Points on a hilly landscape, in no order, each with its height.
A ball rolls from a point to whichever of its 4 nearest points has the largest drop for the distance, and stops where none of them is lower. Distance is the straight distance between rows; heights are no part of it.
q325: [112 135 132 103 153 164 125 143 120 133 105 110 160 139 123 153 123 129
 139 133 123 141 114 111 135 136 148 144 147 133 126 141 118 139 118 121
 131 153 145 140 128 117 142 129 143 118 149 144 119 135 144 170 169 155
 127 153 120 127 106  90 146 123]  height 381
q130: [166 165 100 121  80  98 138  88 129 152 113 187  86 161 127 143 112 106
 121 121 171 127 126  64 120  71 105 116 128 106 115 140 106  83 143 160
 143 152 146  65 117 156 147  95  96 185  72 112 163 107  57  91 112  94
 132 122  89 136 129 141 163 156]  height 766
q121: [178 178 136 158 138 181 154  66 149 175 131 137 132 161 138  98 168  97
 147 117  88 139 114  76 181  63 111 112 144 153  95 167  40 111 153 101
 127 142 150 151 136 170 141 105  75  90 117  86 148 106 106 110  75 120
 141 129  94 166 124 118 202 143]  height 820
q278: [140 138 121 138 117 124  76 153  90  84  99 130 100 162 121 120 114 139
 122 163 111 127 111 120 132 144 117 173 135 126 110 113  85 107 154 163
 145 160 118 118 150 130 123 138 126 137 167 137 108  95 146 144 166 117
 123 136 123 129 101 119 106 135]  height 329
q625: [170  78 156 140 118  82  85 130  50  76 160 180  53 111  89  80  81 144
 129 179 119 113 148 109 148 136  74 159 108 144 132  77  94 101 118 134
 118 163 103 132 118 148 118  67 104 187 124 131 134  88 138  99 104 105
  80  57 112 145 128 186  34 115]  height 489
q243: [ 91 138 107 122 144 110 117 108 176 142  83  94 140 106 146 147 123 122
 103 100 160 122 134 152 100 130 122 138 130 120 129 136 195 154 169 146
 109 114 145 156 134  84 104 133 124 159 110 107 126 118 143 161  88 112
 123 150 149 149 138 126 136  96]  height 568
q665: [147 107  95  85 140  77 132 176 132  88 141 141 142  88 135 176 114 134
  92 140 147  86 140 197 100 171 167 158 105 127 174 111 166 133 126 123
 106  92 112 107 136 123  98 156 158 141 119 176 114 173 169  69 177 117
 160 126 179  86 125 140  84 132]  height 789
q491: [127 113 178  97 178 229 184 152 192 186 143  57 173 124 112  82 156 135
 201 113  80 148 127 113 163 116 112  98 160 103 100 175 114 150 101  85
 158 135 128 143 129 103 152 148 139  59 156 114 101 167 119 133 107 176
 107 137 117 123 107  84 183 135]  height 701
q780: [119 137 118 150 128 199 120 147 142 135 106  86 188 152 169  99 130 118
 144 130 112 166  72 123 136 150 103  93 164 110  88 120  64  91 156 159
 166  97 127 142 180 111 140 180 119  74 162 143 138 128 144 149 134 154
 100 129  74 101  92 110 169 144]  height 361
q311: [ 94 107 115 108 119 148 159 129 139 131 153 115 172  66 141 156 153 141
 104  57 129 156 117 187 113 124 156 103 128 104 163 149 195 170 111 103
 109  44 109 146 122 134  94 168 165  63 103 118 123 187 160 127 166 164
 162 134 154 106 148 142 151 109]  height 550
q691: [105  83 170 113 121 179 174 160 156 145 184 112 157 145 129 108 194 171
 173  86  84 130 152 175 161 113 173  98  88 134 110 150 160 177  56  54
 147  87 123 140  74 117 157 161 179  44 153  93 106 158 125  84 145 162
 173 121 125 118 156 133 118 139]  height 795
q99: [193 171 170 130 100 146 155  75  96 132 164 190  60 173 108 116 149  98
 150 153  61 124 129 108 189 101 125 129 138 163  79 159  13 109  82 104
 157 139 109 144 113 198 136  86 102 137 152 111 151 120  88 132 138 142
 130  48  80 184 153 138 146 153]  height 708
q748: [174 148 130 140  88 104 103  81  88 104 124 167  73 148 134 112 125  96
 115 152 141 116 127  83 151  88  94 130 117 134 106 112  68  91 143 166
 118 158 122 110 131 162 136  92  80 163 102  88 152  89  86 116 124 104
 125  89  87 158 145 138 108 152]  height 553
q198: [ 50 133 113 176 127 155 120 195 104 113 153 100 180 133 117 124  85 132
 144 142 137 157 115 128 130 176 156 119 192 101 139 102  87 127 148 152
 151 109 120  91 182 144 150 159 178  88 183 195 135 186 117 144 196 175
  81 129 107  59  97  81 154 175]  height 794
q830: [ 64 130  84 114 147 179 140 145 134 161 122  78 194 138 148 115  74 105
 128 120 123 173 116 100 104 166 137 103 163  90 159  97 114 100 172 160
 163  84 156 100 192 114 127 170 151 117 147 177 140 178 127 176 125 176
  81 137  77  82 115  81 197 134]  height 561
q56: [132 139  87 154 101  89  87  89 130 117  80 131  67 154 173 111 101 133
  97 166 149 103 145 122 122 115 102 156 124 104 114  91 122  74 189 192
 141 145 133  96 144 109 100 122  91 139 117 112 126  52 100 117  88  87
 116 142 109 120 113 141 106 145]  height 869
q596: [162 161 121 176 114 163  87  74 127 124 108 128 115 165 160  76 154 121
 109 124  91 123  97 100 159 118  96 126 141 161  95 106  48  89 184 150
 147 131 111 170 163 141 111 143  79 122 112  94 126  55 114 143 106 104
 122 122 103 165 130 144 121 141]  height 593
q390: [191 177  73 147  69 105 157 101 138 163 119 190 101 168 142 158 105 124
 135 123 157 112  96  44 122  59 106  76 148 100 120 160  99  87 176 166
 208 143 132  70 156 152 163 113  93 192 124 140 141  97  51 121 107 109
 136 137 111 137  88 114 215 165]  height 778
q664: [140 128 131  99 139 109  99 169  87 105 108 150 110 146 107 155 110 124
 126 163 132 113 130 126 123 137 128 160 130 135 143 128 107 120 113 144
 123 180 138 110 124 147 128 111 128 151 160 159 108 117 150 138 170 120
 131 140 144 129 109  98 115 134]  height 514
q357: [ 89 144 133 137 152 180 137 123 164 141 102  71 180 136 132 114 147 138
 143 109 127 165 112 127 131 140 130 114 149 128 107 143 136 156 147 118
 122 135 124 165 138  99 146 160 130 108 133 115 129 131 153 160 123 166
 113 158 123 131 112 111 147 107]  height 576
q235: [116 150  82 115 137  47 133  94 163 136  93 141  54 120 168 139  52 124
 113 179 159 114 135 154 106 147 112 168 101  78 119 107 183  87 151 191
 120 131 156  74 128  89  77 116 104 160 107 144 137  86 126 109  81  84
 108 141 142  80 117 128 139 136]  height 423
q16: [165  93 207 152 113 106 156 115 108 120 171 164 132  91 112 139 134 101
  96 118 149 143 159  84 153 114 109 106  70 190 106 140 136 110  64  83
 103 152 123 154  69 152 154  55 105 150 115 111 168 153 101 135  57  92
 109  78 139 158 156 184  57 107]  height 458
q989: [146 122 136 110 117  73  92 145  50  76 132 195  43 151  86 127  80 129
 137 188 124  97 139 143 120 109  66 155 102 113 146 108  92 106 121 163
 102 190 110  74 133 174 132  86  90 169 162 137 130  92 153  93 138  97
 122  97 110 127 114 137  99 146]  height 536
q952: [125 147 106 109 129 104 106 123 132 126  80 129 104 145 142 149 101 119
 118 154 151 115 136 126 116 135 116 160 117 122 127 123 142 109 152 163
 120 149 160 108 128 119 107 120 108 160 128 132 130 103 135 146 122 103
 116 151 133 129 130 113 121 125]  height 451
q548: [174 140 145 137 105 136  90  94  68  67 171 171  34 153 104  91 132 123
 149 177  59 103 111 127 172 127 130 143 154 166  86  84  19 102 151 134
 183 128  40 143 130 177 117 115 104 177 143 135 114  80 110 126 133 121
 119  28 100 179 145 159 105 102]  height 706
q823: [ 98 130 129  99 176 185 166 124 156 169 114  75 194 121 127 129 124 118
 154 115 115 158 125 102 131 128 133 108 156 103 138 145 121 149 123 104
 144 137 146 143 141 105 150 142 138  92 137 130 124 174 148 176 127 176
 117 154 101 122 105  78 201 109]  height 604
q868: [102 132 159 191 152 171 107 137 137 125 135 107 138 160 108  54 167 176
 170 117 104 140 100 120 149 160 163 114 145 170  72 135 108 175 103  90
 136 129  86 171 120 102 141 168 160  80 145 116 130  83 128 119 144 159
 108 122 146 141 118 147  97 133]  height 814
q244: [152 141  85 123  94 120  91 153  84  65 112 143  92 167 161 132 106 114
 126 188 101 110 109 147 112 115  94 120 136  98 121 106  59  77 196 183
 183 140  97  94 181 143 142 141 121 130 183 141 102  98 131 147 151 103
 148 140  96 105  82 125 158 156]  height 545
q245: [106 131  87  80 142 137 154 105 121 169  91 111 173 134 150 143  79  84
 133 131 123 142 131  85  92 125 157 118 147  83 148 115 116 105 165 139
 169 107 181 114 162 109 142 139 138 114 120 153 131 152 134 193 117 148
 122 161  77 127 134  85 243 133]  height 354
q925: [ 99 130 124 145 129 134 136 121 178 148 128  76 165  79 144 119 181 152
 121  47 126 180 116 166 112 110 105 105 146 123 150 171 208 193 130 109
  97 107 101 192 135 114 118 148 137 102 113  79 112 134 149 126  74 160
 142 160 164 164 116 134 155  69]  height 540
q755: [106 144  72 109 110 143 101 167 114 100  98 109 143 157 180 121  74 115
 106 161 121 142 128 129  93 140 121 139 145  86 122 106  89  65 199 195
 178 100 130 108 187 116 132 152 144 121 175 154 122 128 136 162 138 132
 110 153  94  80  88 109 177 153]  height 721
q18: [117 140 130 167 141 130  84 107 139 114  75  99 118 155 131  97 145 141
 110 139 133 120 125 112 130 138 114 152 129 152 105 113 120 113 178 147
 119 147 125 153 128 111 112 137 103 151 119  95 123  83 139 143 112 112
 112 144 126 157 126 133  73 121]  height 334
q96: [ 78 123 114 170 128 126 113 144 150  96 109  98 166 115 113 107 138 149
 102 130 172 131 124 168 108 159 162 142 160 139 109 115 142 165 144 138
 107 102 110 154 143 102 141 169 152 102 140 133 130 138 139 132 166 150
 117 162 157  91 114 128  89 133]  height 584
q122: [136 127 145 154 136 118  90 119 107 112 111 126 101 143 118 122 139 134
 116 145 134 115 135 106 141 137 114 159 106 162 120 112 123 109 129 142
 107 162 144 131 110 132 112 101 109 169 121 110 137 100 132 143 111 105
 120 117 135 156 136 135  59 122]  height 302
q891: [ 87 126 123 120 136 146 164 124 169 151 135  83 174  77 125 129 162 144
 122  60 129 175 117 169 117 116 127  96 148 114 159 161 192 189 124 106
 110  99 112 180 136 110 128 149 151  84 116 103 112 164 147 139 114 177
 141 155 153 127 121 119 170  89]  height 486
q600: [173  87 153 109 106  58 113 135  94 113 161 181  94 107  98 128  74 118
 123 164 171 110 164 103 122 126  72 141  74 163 149 112 141  99  78 123
  71 170 125  84 100 149 141  92  89 188 121 137 168 116 134  85 105  75
 101  91 129 110 128 168  53 127]  height 386
q647: [132 117 128  68 147 120 147 174 105 123 131 146 148 113 114 175 121 118
 120 137 134 106 138 145 110 152 171 137 127 136 179 123 148 143  83 112
 128 134 139 121 105 125 133 121 160 138 143 184 104 167 156 134 186 133
 163 148 165 104 121  98 130 131]  height 485
q618: [166 133 142  89 115  80 143 158 104 159 114 201 102 135  88 170  94  83
 151 154 184 111 150  92 110 135  98 126  98 128 156 147 144  93  82 118
  96 171 158  65  99 167 138  88 110 182 117 142 163 148 122 107 142  90
 129 111 123 126 134 126 141 129]  height 661
q336: [ 87  94 160 170 114 145 129 147 121 102 155 130 160 136 128 116 176 168
 147 112 133 135 133 188 131 157 185 120 130 141 101 118 146 183  86  90
 125  79 107 135  96 111 152 178 183  52 125 136 113 133 144 106 172 147
 147 133 143 105 148 154  82 135]  height 894
q10: [146 155  91  93  91  97 119 137  82 104  92 175  73 162 141 156  90 111
 136 183 126 105 135 126 112 109  97 136 120  84 133 124  86  84 168 182
 142 169 133  57 141 152 143 109 106 155 153 130 114 102 117 125 160 108
 140 135 113 117 115 113 181 156]  height 493
q593: [105 132 106 116 134 115 144 128 170 156 138 106 152  59 138 156 149 120
 104  39 136 152 103 168 101  99 117 105 128 116 189 165 221 188 118  98
 112  87 143 194 136 116  94 123 136 112 107 101 115 158 146 135  88 135
 155 146 159 159 132 133 181  83]  height 541
q550: [ 73 123 150 153 138 176 159 133 158 129 149  84 179 121 125  95 173 168
 154  96 128 166 121 162 145 145 145  93 153 126 108 146 141 193  95  97
 122 113 107 162 122  96 156 174 172  47 140 115 125 143 132 113 149 177
 126 143 147 107 129 117 119 131]  height 792
q97: [ 94 139  75 118 136  86 113 130 179 118  67  95 107 130 160 119  71 129
  93 146 162 121 141 158  86 148 143 175 125 107 122 106 170 106 181 184
 133 105 142 121 169  79  98 150 130 149 135 150 132 121 140 150 107 129
  96 164 146  87 121 118 132 123]  height 488
q30: [123  86 166 115 122 164 177 158 133 156 177 136 151 139 138 182 193 154
 114  68  72 125 156 166 151 109 171 120  78 162 136 151 185 149  70  60
 146  98 135 147  67 153 141 135 140  75 147 112 106 177 126  99 116 134
 187 118 146 140 163 161 111 107]  height 645
q757: [161 148 103 114  77  88 106 110  76  90 127 188  49 160 124 131  99 112
 126 165 133 103 128 116 133  88  77 133 115 109 121 114  78  81 146 175
 124 173 118  64 133 175 145  99  90 169 131 106 136  90  97 100 147 101
 137 100  94 129 130 135 128 156]  height 565
q203: [116  86 140  99 130 154 164 149 147 163 159 123 157  78 142 191 162 133
 104  51  97 152 119 182 131 124 152 111 103 112 172 148 212 149  85  63
 132  57 115 151  99 146  87 147 140  49 107 112 106 205 160 114 154 150
 189 134 153 138 147 147 169 102]  height 520
q635: [176 118 166 136 108 103  96 106  47  80 141 181  53 126 111  90 111 115
 130 165 115 125 135  95 160 123  94 149 118 144 108 102  65  94 112 142
 128 161  96 138 113 166 130  78 108 175 127 121 135  99 108 119 124 116
  99  49 104 177 149 159  60 127]  height 476
q510: [128  95 129  54 136 146 177 166 123 144 171 139 172 102 115 200 138 110
 121 105  97 119 135 164 108 152 202 118 124 108 188 110 155 139  58  69
 154  70 120 105  96 136 116 152 176  89 115 179 104 213 164 143 198 158
 184 128 140  98 143 107 162 129]  height 426
q386: [141 126 109 100 137  59 106 149 102 110 120 179  60 124 112 146  54 126
 131 183 149  82 149 153 117 140  76 159  78 113 158 115 145 108 108 166
  90 179 134  65 131 143 107  96 107 179 140 152 152  97 156  77 130  87
 116 124 132  97 105 119 108 141]  height 448
q110: [124 115 144 118 145 145 165 131 139 146 150 135 161 123 136 184 170 138
 106 102 121 122 134 144 131 124 154 116 107 162 162 157 177 151  79  87
 116 138 146 154  85 141 128 116 128 129 134 125 113 164 134 132 130 132
 175 139 169 146 139 132 106 105]  height 788
q408: [146 108 178 100 182 226 185 153 206 200 126  42 180 102 113  77 155 107
 211 119  86 168 129 120 143  94 100 101 185  80 111 172 109 141 133  89
 142 127 126 145 150 119 150 143 117  62 134 113  91 179 131 124  52 160
 108 151 110 142 106  71 221 106]  height 734
q149: [149 105 151 169 120 111  78  62 128 112 121 121  88 108 130  55 112 126
 104 138 144 117 149  82 147 137  83 134 102 145  94  76 113  95 177 147
 107 127 125 165 112 120 110  74  91 171  65  78 148  62 102 114  69  97
  83  93  90 156 154 176  27 111]  height 366
q219: [181 168 103 138  88 129 119  90 101 123 128 163  98 173 153 141 133 106
 124 146 111 110 102  85 152  91 107 115 140 131 119 134  55  87 164 165
 157 159 126  97 153 163 155 121  84 150 137 105 136  85  82 136 144 103
 149 118  97 158 124 121 173 159]  height 622
q552: [ 74 122  91 101 157 147 163 121 166 152 135  78 190  86 114 138 104 111
 113  78 134 151 124 142  93 133 144 109 146  92 176 133 176 173 146 128
 123  87 144 153 165  97 120 157 163 119 114 139 140 179 140 190 134 174
 107 146 129 108 146 102 196 107]  height 399
q900: [137 119 104  94 144  84 122 177 127 106 117 139 124 108 125 161  99 133
 107 153 151  88 135 155 111 153 150 160 108 136 168 113 150 123 115 145
 105 138 139 116 130 115 110 119 136 166 136 166 125 138 157 104 160 109
 140 145 174 100 117 112  92 126]  height 614
q732: [104 135  78  83 150 101 151 104 171 157 149  97 153  72 123 145  80  90
  96  65 127 115 124 165  61 132 143 118 131  90 182 134 213 169 141 134
 137  72 165 152 180  89  84 140 163 154 108 158 123 171 135 196 125 149
 113 152 155 123 167 122 202 133]  height 316
q226: [103  73 148 166  99 104 113 154 125  84 151 118 163  92 130 142 154 145
 107 136 162 117 136 215  95 175 180 151 137 130 109 109 170 166 118 101
 102  34  97 131 121 124 104 183 169  53 115 143 122 160 172 100 175 124
 152 136 157  99 150 163  82 128]  height 866
q845: [119  80 167 183 119 121 117 140 119 113 163 144 151 127 128 137 189 178
 112  92 112 113 134 168 133 149 165 129  94 173 101 117 176 148 107  88
 112  70 100 146  86 130 130 157 144  95 108 127  98 123 140  99 128 127
 164 115 171 144 163 196  50 113]  height 702
q785: [155 117 129 105 116  53 115 103 136 149 120 157  58 113 128 139  62 116
 133 176 180 109 154 121 100 135  84 146  78 113 127 114 178 101 105 160
  83 144 153  64 103 119 109 113  90 193  94 129 173  93 120  89  90  76
 117 120 121 101 126 146 100 131]  height 369
q588: [137 152  80  98 120 100 152 103 126 176  77 167 125 149 143 175  91  88
 140 143 152 116 140  81 101 104 148 128 130  70 126 131 136 105 155 146
 154 133 189  83 125 120 141 114 119 155  88 138 132 124 104 148 124 105
 130 152 110 134 152 104 224 144]  height 644
q315: [108 143 134 141 135  97  99  73 160 140  99 109 111 129 154 129 123 111
 111 130 178 120 146 113 105 116  92 134 117 122 103 128 170 117 172 154
  96 136 162 117 110  98  98 104  94 168  71  88 148  85 109 127  54  86
 115 121 120 149 160 138  99 107]  height 498
q45: [138 150 118  98 128  67 136  92 165 168 109 146  98 113 132 177  90  97
 135 137 189 107 131 127  81 123 113 131 101  83 131 134 201 126 127 143
 110 129 182  95 106 103 106 103 107 188  88 122 157 127 114 137  89  73
 122 125 136 135 165 135 170 114]  height 487
q232: [163 157  81 145  77 125 112  90 118 112 108 148  97 168 191 130 117 117
 108 154 132 108 111  96 123  91  94 115 142 129 122 121  81  82 201 186
 163 138 126  99 168 122 140 123  89 138 134 109 131  60  84 127 113  88
 141 143 107 142 109 119 156 166]  height 739
q777: [148 147 125  86 118 146 112 157  73 110 105 138 125 158 130 162 100 107
 150 176 100 128 119 111 116 135 128 144 140 105 127 125  67 105 143 148
 167 164 125 102 147 151 146 128 129 129 176 153 108 131 137 169 185 132
 146 142 100 123  96  97 184 145]  height 314
q148: [163 113 177 139 110  97 104  75 101 116 133 147  95 102 124  92 115  97
 107 140 161 144 146  80 151 113  93 123  93 158  91 103 101  91 125 126
 101 149 130 143  90 146 126  73  90 174  76  78 177  98 105 122  79 100
  99  74  98 159 154 171  51 139]  height 326
q111: [125 124 173 130 148 163 168 119 134 158 161 124 146 146 119 146 188 142
 142 106 100 133 149 112 160 114 151 110 110 177 132 168 150 148  65  66
 128 155 149 159  82 142 141  98 139 120 155 119 114 148 126 131  95 142
 161 124 138 159 135 130 104 114]  height 718
q832: [117 106 109 145 141  82  99 152 150 101 110 124 130 110 119 131 134 161
 104 133 161  91 131 157 120 149 139 154 112 159 139 109 166 134 140 148
  92 112 133 141 121  99 111 130 130 157 116 141 124 126 141 122 137 110
 127 145 173 117 119 142  47 115]  height 430
q181: [139 161 162 155 139 142 113  60 136 142 119 115 127 148 145 101 167 100
 119 116 116 141 128  90 163 105 104 122 125 165  97 145  89 115 148 109
 106 161 134 156 114 141 120  93  91 138  92  68 144  84 119 126  65 102
 122 110  97 181 161 135 111 131]  height 738
q697: [135 109 112 133 149  66  82 206  85  72 124 161  81 132  92 126  98 170
 113 169 131  85 136 166 117 138 129 178 109 131 147 108 110 132 127 142
 109 157 107 115 145 137 110 114 137 150 152 177 116 113 184  74 155 105
 119 142 162  89  84 133  69 144]  height 625
q275: [138 141 133 173 122 165  74 142 115  99 105 113 116 171 140  89 134 140
 133 150 100 142  93 118 138 152 126 152 154 140  79 112  63 104 159 144
 165 132  96 145 162 123 123 161 124 111 160 132 122  85 134 159 164 127
 107 124 105 129  97 139 114 132]  height 449
q673: [151  94 141 165 118  91  78 104 109 102 124 135  87 116 112  83 104 134
 109 151 151 101 152 106 144 137  90 150 103 155 123  91 132 101 138 154
  94 146 133 137 110 124 102  85  98 184 100 112 146  85 129 118  94  92
  94 107 124 131 132 167  19 108]  height 151
q195: [ 98 126  73 102 140  92 132 143 178 111 122 100 143  77 126 136  96 126
  83 103 164 111 133 185  78 157 169 144 132 119 176 116 186 153 154 155
 105  63 129 138 168  85  99 164 164 145 123 147 136 168 143 144 156 142
 125 151 171  86 138 129 127 132]  height 343
q619: [152 165 139 124 121 133 124  85 116 156  99 147 127 160 127 151 140  91
 134 135 153 131 139  78 136 107 118 134 123 133 120 154 103 110 130 123
 117 161 167 104 106 162 128  95 101 157 102  90 156 115 111 132 108 104
 137 127  90 166 146 114 154 132]  height 753
q485: [111  95 154 130 119 143 166 149 156 162 161 100 156  83 149 148 196 159
 124  38  88 186 127 172 140  92 129 105 117 123 152 168 217 167  98  71
 113  74 111 176 100 151 114 143 134  50 126  79  87 162 143  86  91 151
 185 142 160 153 130 147 148  91]  height 578
q458: [142  82 156 196 128 103  81 164  81  91 155 160 106 145  97  97 157 192
 125 133 124  97 127 122 140 154 173 156 118 175 124 107 112 139 114 102
 128 122 102 151  95 129 127 123 150 142 114 155 107  98 130  90 135 124
 122 103 175 136 128 185  22 129]  height 521
q500: [100 114 158 143 144 182 180 136 200 157 142  39 183  88 126  81 169 153
 180  84 111 193 127 151 149 127 112  70 171  93 125 168 154 194 118 107
 121 126  94 156 154  95 158 168 152  60 130 104 113 172 121 110  93 185
 101 142 146 119 118  94 179 107]  height 744
q72: [ 77 123 137 166 156 204 165 147 169 158 134  52 204 113 124  88 134 143
 180 107 126 174 106 129 172 166 123  70 173  96 102 143 108 157 138 137
 133 115 116 128 169 110 156 182 144  47 159 161 149 162 128 126 126 190
  60 123 122  98 120  83 164 140]  height 787
q514: [ 85 120 113  63 161 149 165 180 108 150 156 119 175 107  97 162 102 114
 143 128 108 135 128 111 115 148 183 124 159 105 181 100 113 145  80 107
 151 122 133 103 119 124 141 137 187 110 132 193 117 196 134 172 209 178
 134 148 132  82 106  73 172 140]  height 566
q745: [133  97 142 143 132 111 115 181  99  99 154 154 137 140 123 150 158 166
 114 133 135 106 130 157 127 147 176 155 115 167 133 118 141 140  97 104
 109 120 112 129 105 123 132 142 156 125 118 172 101 131 154  90 164 122
 153 128 173 106 130 150  52 131]  height 764
q128: [127 140  89  70 148  94 150 133 145 141 117 127 144  89 125 174  88 100
 112 124 149  97 136 142  87 146 161 140 113 112 183 127 177 139 120 137
 121 112 166 131 132  99 108 124 151 170 129 166 127 164 148 171 149 124
 134 149 163 122 150 105 170 123]  height 160
q547: [184 156 155 125 108 148 103 102  70  91 153 164  64 182 119 119 149 110
 149 167  63 128 106 120 163 114 115 143 145 152 103 120  35  98 125 139
 160 155  91 126 146 177 137 123 112 148 164 126 115  92 104 145 161 120
 140  73  98 172 140 135 137 131]  height 678
q477: [141 144 126 110 169 183 167  93 173 183  93  86 180 126 138 113 145  97
 164 122 108 151 121 101 128  98 116 110 153  90 124 160 109 147 162  85
 131 143 159 146 140 120 146 132 116  81 117 108 122 146 147 140  63 145
 133 163  81 151 122  90 242 105]  height 719
q551: [ 90 115 157 153 133 184 158 157 156 138 171  98 161 138 123  49 175 180
 201 114 100 134 123 156 168 150 161  83 139 126  88 140 124 196  69  86
 141 104 112 139 105  79 164 173 182  29 164 109 127 126 100  90 149 162
 118 120 132 105 149 110 122 156]  height 870
q461: [121 162 114 131 139 142 114  86 153 153  80 101 152 150 157 137 141 106
 126 122 140 137 129 103 126 115 122 132 134 128 116 149 126 134 171 132
 124 148 161 139 123 120 121 130 101 130 106  96 136  98 137 152  80 116
 130 151 103 161 141 105 172 109]  height 700
q423: [151 117 165 145 136 121 108 139  76 104 159 166 101 140 114 120 149 152
 119 136 114 120 143  94 162 131 135 141 105 194 121 125 109 120  65 106
 133 157 127 147  89 146 131  81 129 157 138 141 126 108 117 125 114 117
 113  85 152 163 144 160  32 123]  height 422
q419: [ 88 125 146 171 144 158 117 152 124 104 138 107 158 141 116  95 146 168
 150 132 128 144 102 137 136 153 167 130 156 149  90 125 117 167 106 108
 135 124 110 146 124 100 151 164 172  84 146 147 127 117 129 132 185 157
 118 145 138 104 106 128  88 149]  height 724
q695: [144 165  78 126  98  59 149  84 142 153 113 186  60 142 152 148  67 131
 127 158 166 128 138  97  99  95 114 137 117  44 119 121 162  73 149 195
 137 147 147  54 117 112 117 117  83 173  77 134 138  88  78  84  99  87
 124 137 136  83 116 135 179 163]  height 518
q431: [155 129 159 163 125 138  81  91  86 108 127 145  85 137 121  88 132 129
 123 144 110 130 125  87 167 136 112 152 110 162 100 107  78 101 135 134
 128 151 116 157 110 150 104  88 105 162 111  98 134  82 119 137 118 117
  96  76 108 182 150 153  52 119]  height 406
q379: [188 160  90 168  78 129  94  79 101  94 156 159  74 158 158  93 134 113
 117 158  99  96  94 120 163  93  94 112 147 151 122  84  29  79 189 170
 168 125  82 139 187 145 141 132  82 160 151 109 125  59  81 141 125  90
 137  95 116 151 117 138 124 141]  height 727
q280: [122 137 169 139 162 180 155 117 164 160 141  88 150 147 123 102 184 159
 163  99  89 153 128 119 157 113 128 117 132 164  99 172 135 163 105  77
 122 156 133 180 106 116 135 137 139 100 144  90 109 127 142 135  97 167
 133 134 139 147 124 122 126 109]  height 664
q706: [ 91 130 135 129 134 156 119 196  90 105 154 115 151 129 112 131 117 152
 158 141 113 147 102 128 135 162 171 141 175 108 120 118  96 151 101 121
 164 131 114 115 135 116 162 145 188  86 160 193 117 151 121 135 221 166
 120 138 120  69 102  90 128 168]  height 720
q104: [109 113 155  92 154 184 175 143 143 156 154 112 169 128 114 152 170 150
 144 106 100 136 128 129 145 114 165 105 132 142 152 153 156 164  68  77
 147 135 141 145  79 116 144 129 166  87 148 135 106 167 134 138 158 173
 168 147 138 116 115 109 137 120]  height 786
q261: [152 103 146 138 135  89 102 139 112 111 142 145 113 113 111 129 123 135
 106 146 157  99 148 122 132 138 101 145  93 170 143 104 151 117 105 134
  84 152 140 121 105 123 115 100 106 179 117 137 138 114 130 115 110  81
 119 112 155 131 134 160  26 113]  height 287
q90: [104 135 160 155 141 138 136 105 165 150 135  87 154 117 126 122 188 152
 129  79 113 151 124 143 135 113 119 105 128 155 128 160 179 163 133  89
  98 133 118 186 110 128 121 120 126 130 119  74 107 127 153 137  67 144
 148 148 154 164 133 133 112  79]  height 658
q437: [ 80 118 151 208 124 134 114 110 173 126 102  79 165 103 120  77 185 166
 119  89 134 155 116 163 119 151 127 100 148 143  94 138 169 182 157 117
  95 116  85 192 144 114 135 164 139 106 105  89 120 102 152 131 100 155
 122 166 161 153 122 153  83  87]  height 760
q966: [158 110 101  54 136 103 167 154 136 136 153 145 160  70 135 205 121  93
  97 101 127  95 125 168  94 160 164 122  99 110 205 116 193 136  96  97
 135  84 130 130 131 127  91 142 159 131 108 160 111 205 146 129 181 120
 172 122 165 127 159 137 156 125]  height 313
q958: [ 44 117 111 180 122 142 151 116 158 113 145  68 186  79 129 105 150 131
 115  92 159 166 135 188 117 158 142  89 175 101 140 127 156 191 135 139
  92  67  95 149 162 113 130 189 162  59 115 132 159 172 128 127 144 173
 109 153 146  85 144 130 134 129]  height 696
q964: [176 171 101 130 110 141 147  92 124 177  92 180 135 165 135 151 139  98
 137 125 131 118 118  47 134  80 129 106 144 115 120 156  78 102 160 128
 164 147 162  98 135 164 160 106 107 135 108 117 145 127  83 124 119 120
 150 147  75 154 124 111 222 148]  height 695
q853: [ 96 134  86 117 133  95 110 185 131  88 104 111 120 115 115 122  72 138
 100 154 149 120 141 162  95 144 158 184 131 113 141 106 131 126 152 162
 120 111 125 120 165 109 121 136 160 146 155 178 126 150 154 128 173 132
 112 167 155  59  98 104 119 142]  height 510
q965: [166 147 123  78  84  88 146 146  72 119 111 225  56 162  73 154  93  98
 141 156 146 115 137 107 117  90  71 113 114 100 131 150  88  75 120 144
 116 178 124  35 119 211 161  88  99 184 119 116 133 142  99  90 171 117
 135 102  79 130 126 140 169 160]  height 612
q768: [157 110 129 101 139 111 143 165 127 125 149 154 155  92 140 212 145 125
  94 110 145  97 134 161 121 153 144 133  95 153 177 126 180 130  85 112
 109 113 136 120  94 129 113 129 119 134 121 152 108 167 135 101 147  91
 175 120 176 130 149 158  91 102]  height 603
q831: [ 59 134  82 141 136 135 123 155 153 117 113  72 171 113 126 110  78 121
 103 114 161 150 132 147  89 163 163 139 164 111 143 111 144 131 167 159
 126  86 127 114 191  99 134 171 162 125 146 164 148 168 126 165 158 159
  85 158 127  68 116 112 149 131]  height 499
q285: [148 124 180  92 154 192 164 137 138 171 168 125 117 172 106  97 171 142
 186 125  55 115 145  86 169 108 149 128 128 171 106 181  93 155  40  59
 164 159 161 149  94 138 135 100 154 101 199 120 126 140 120 134 133 168
 143 126 114 156 120 117 140 151]  height 771
q487: [133 133 162 142 132 102 111  90 138 137 131 128 118 108 125 140 139 111
 117 121 173 128 142 108 122 117 101 114  94 167 118 132 162 118 125 124
  81 155 155 132  85 132 115  77 102 180  91  90 162 121 120 137  66  84
 127 108 124 166 156 150  84 104]  height 191

Call two points neighbours if one is among the 4 nearest of the other. Go from one point of each pair to the other, from neighbour to neighbour, staying as low as possible. Name the highest point that can't be avoided.
q785, q780 -> q275
q487, q673 -> q261
q785, q673 -> q600

Where does a ball stop that starts at each point below?
q925 -> q128
q311 -> q128
q958 -> q128
q419 -> q673
q593 -> q128
q868 -> q777
q285 -> q777
q619 -> q673
q336 -> q673
